A landscape with many peaks, sampled at points; each row gives a point and its height.
From any point a climber takes the steepest step (rise divided by distance) to one of its 5 nearest points. It stops when none of these is higher. Distance is the straight distance between rows; heights are no part of it.
Vebeb h=2.21: [109 114 170 148 150  92 102 117 183 148 100 128 148  84 154 161 144]
timaz h=4.48: [121  93 112 137 112 174 110  86 201 131  83 148 145 203 135 199 125]
dabut h=0.48: [101 132 151 131 105 143 141 180 134  70 158 134 110 154 139 146 111]
bapa h=2.99: [146 133 162 135 134  87 106 138 137 165 120 124 134  61 140 128 147]
Tuda h=2.04: [119 171 154 137 104 129 144 204 110  80 173 122  89 134 163 115 116]
lil h=3.18: [133 139 107 101 108 155 144 178  95  75 181 115 100 163 128 104 103]
zaz h=6.35: [100 146 193 165 130 112 129 193 163  95 138 132 108 105 172 153 128]
tiba h=4.88: [123 116  77  92 142 166 123  53  91 172 123 131 151 136  67 105 117]
kiloz h=4.62: [ 92  84  88 114 123 176 126  50 133 134 120 133 165 169  70 148 120]
bele h=2.56: [142 141 113 115 133 135 130 123  92 136 140 130 125 125 114 101 123]
gobod h=4.43: [126 125 155 130 145 102 123 110 143 170 113 133 149  71 136 145 146]
vok h=1.49: [105 172 182 148 110 131 141 222 135  79 160 125  88 110 178 134 117]
Kuge h=6.10: [108  82  85 106 120 199 119  87 135  97 136 130 147 210  73 149 111]
febuf h=2.57: [110 103 129 152 117 147 106 121 201 114  88 143 128 196 146 202 128]
kiza h=4.14: [104  80  92 119 116 186 116  77 160 104 108 146 154 209  81 172 114]
mik h=2.86: [111 101 102  90 115 186 130  98 114 110 152 127 146 185  71 125 102]
Ledog h=6.09: [138 115 100 109 143 124 122  51  97 185 115 137 160  98  79 116 138]
sesin h=3.36: [151 137  83  96 137 132 131 102  71 159 130 127 122 138  84  93 124]
zopaz h=5.76: [200 161  99 142 141  78 162 135  86 134 136  87 111  98 157  44 143]
Vabo h=5.34: [105 111 112 116 123 159 137  85 129 128 122 139 154 150  86 146 116]
Komuv h=4.56: [123 106  95 108 132 159 124  68  99 137 134 133 141 150  67 121 122]
geviz h=7.28: [118 126  91  89 117 169 127 155  88  81 173 118 105 179  90  96 108]
Segug h=0.43: [ 91 126 169 164 133 128 127 167 169  94 110 138 113 151 168 173 121]
nezi h=4.01: [178 165  79 113 139 113 158 141  71 114 159 106  85 149 131  41 121]
Neb h=5.15: [111  96 144 149 141 128 100  86 193 162  74 138 148 150 157 202 137]
Nufed h=3.06: [191 142 156 152 132  62 123 168 135 161 132  98 114  40 171  82 176]
vup h=6.16: [120  97 120 128 125 147 115  63 165 141  89 147 171 152 100 181 127]
Seki h=6.67: [112  84 107 131 118 185 124 101 179 106 110 144 148 216 107 178 112]
segoz h=6.38: [107  96 125 128 140 126 118  65 160 159  88 138 165 121 126 166 126]
faf h=5.92: [129 126 128 121 141 115 128  96 112 165 113 138 155  85 110 116 142]
Fud h=0.16: [131 159 185 164 133  89 120 198 153 127 145 120 103  61 184 125 142]
bapun h=5.40: [111 118 137 120 134 121 124 101 129 141 116 136 153 100 116 145 131]
Bozik h=2.83: [124 135 108 102 116 149 139 141  90 111 143 136 115 142 104 103 116]
mugi h=1.10: [ 93 119 145 139 116 131 133 149 156  96 118 141 124 143 129 151 120]
lavev h=6.46: [156 166 129 132 133  99 142 157 102 135 157 127 103  99 144  82 137]
kevem h=5.39: [188 174 130 152 117  76 153 170 103 136 137 107  97  96 162  55 141]
liku h=5.98: [107  85 147 134 162  93 101  56 176 183  82 129 167  83 138 173 145]
sas h=3.23: [131 145 118 109 113 140 143 179  87  80 159 125  94 147 134  98 120]
bagis h=3.60: [142 168 128 122 112 121 143 181  89 105 167 111  96 129 151 100 121]
rop h=5.12: [146 151 105 101 123 135 148 169  80 113 163 121  92 150 133  85 116]
rasub h=3.45: [137 150 152 138 118 101 121 163 115 134 133 125 122  96 144 126 130]
Zagiz h=6.29: [131 109 123 111 143 111 122  67 113 176 101 141 165  83  98 135 149]
pobu h=1.79: [120 140 135 126 120 138 144 147 108 108 143 130 122 137 129 118 119]
fonep h=3.10: [171 154  83 117 137 123 141 125  63 139 142 120 104 134 118  68 132]
bitas h=4.65: [160 135 140 135 139  73 113 125 105 180 120 129 147  54 136 101 160]
nur h=0.42: [ 98 114 158 148 134 125 122 123 173 130 104 140 134 131 145 171 125]
befos h=1.43: [111 135 163 140 134 109 127 156 149 127 127 127 130  86 145 145 125]
Mam h=6.81: [191 165 128 148 128  65 143 148  95 148 128  98 112  71 155  57 156]
gusu h=2.92: [100  95 138 137 114 162 125 129 169 102 112 149 134 179 120 172 118]
tudir h=0.32: [145 157 181 154 133  83 117 194 140 141 138 116 108  50 179 115 152]
Lebil h=6.52: [121  95 116 117 143 128 117  48 139 184  96 132 181 101 104 154 133]
Tur h=1.70: [102 123 160 176 146 123 110 135 193 123  90 133 130 138 160 194 119]
Zuza h=1.86: [140 167  96  99 111 146 151 202  76  59 185 103  70 182 159  67 109]

Call two points neighbours if one is among the 5 nearest of the other. Go from one point of each pair to the other, from neighbour to neighbour, staying as high as possible. Name the lowest point that can't be avoided.
Mam / Seki: bitas
Lebil / geviz: nezi
Lebil / Seki: Vabo

Two climbers start at each pair of points below. Name the first point that both come to, or write -.
mugi / mik: Seki
tiba / nezi: -
Vabo / Neb: Lebil
gobod / Tur: Lebil

Write out the way that a climber takes from each point below.
sesin: tiba, Ledog, Lebil
Komuv: Vabo, vup, Lebil
kiloz: Kuge, Seki
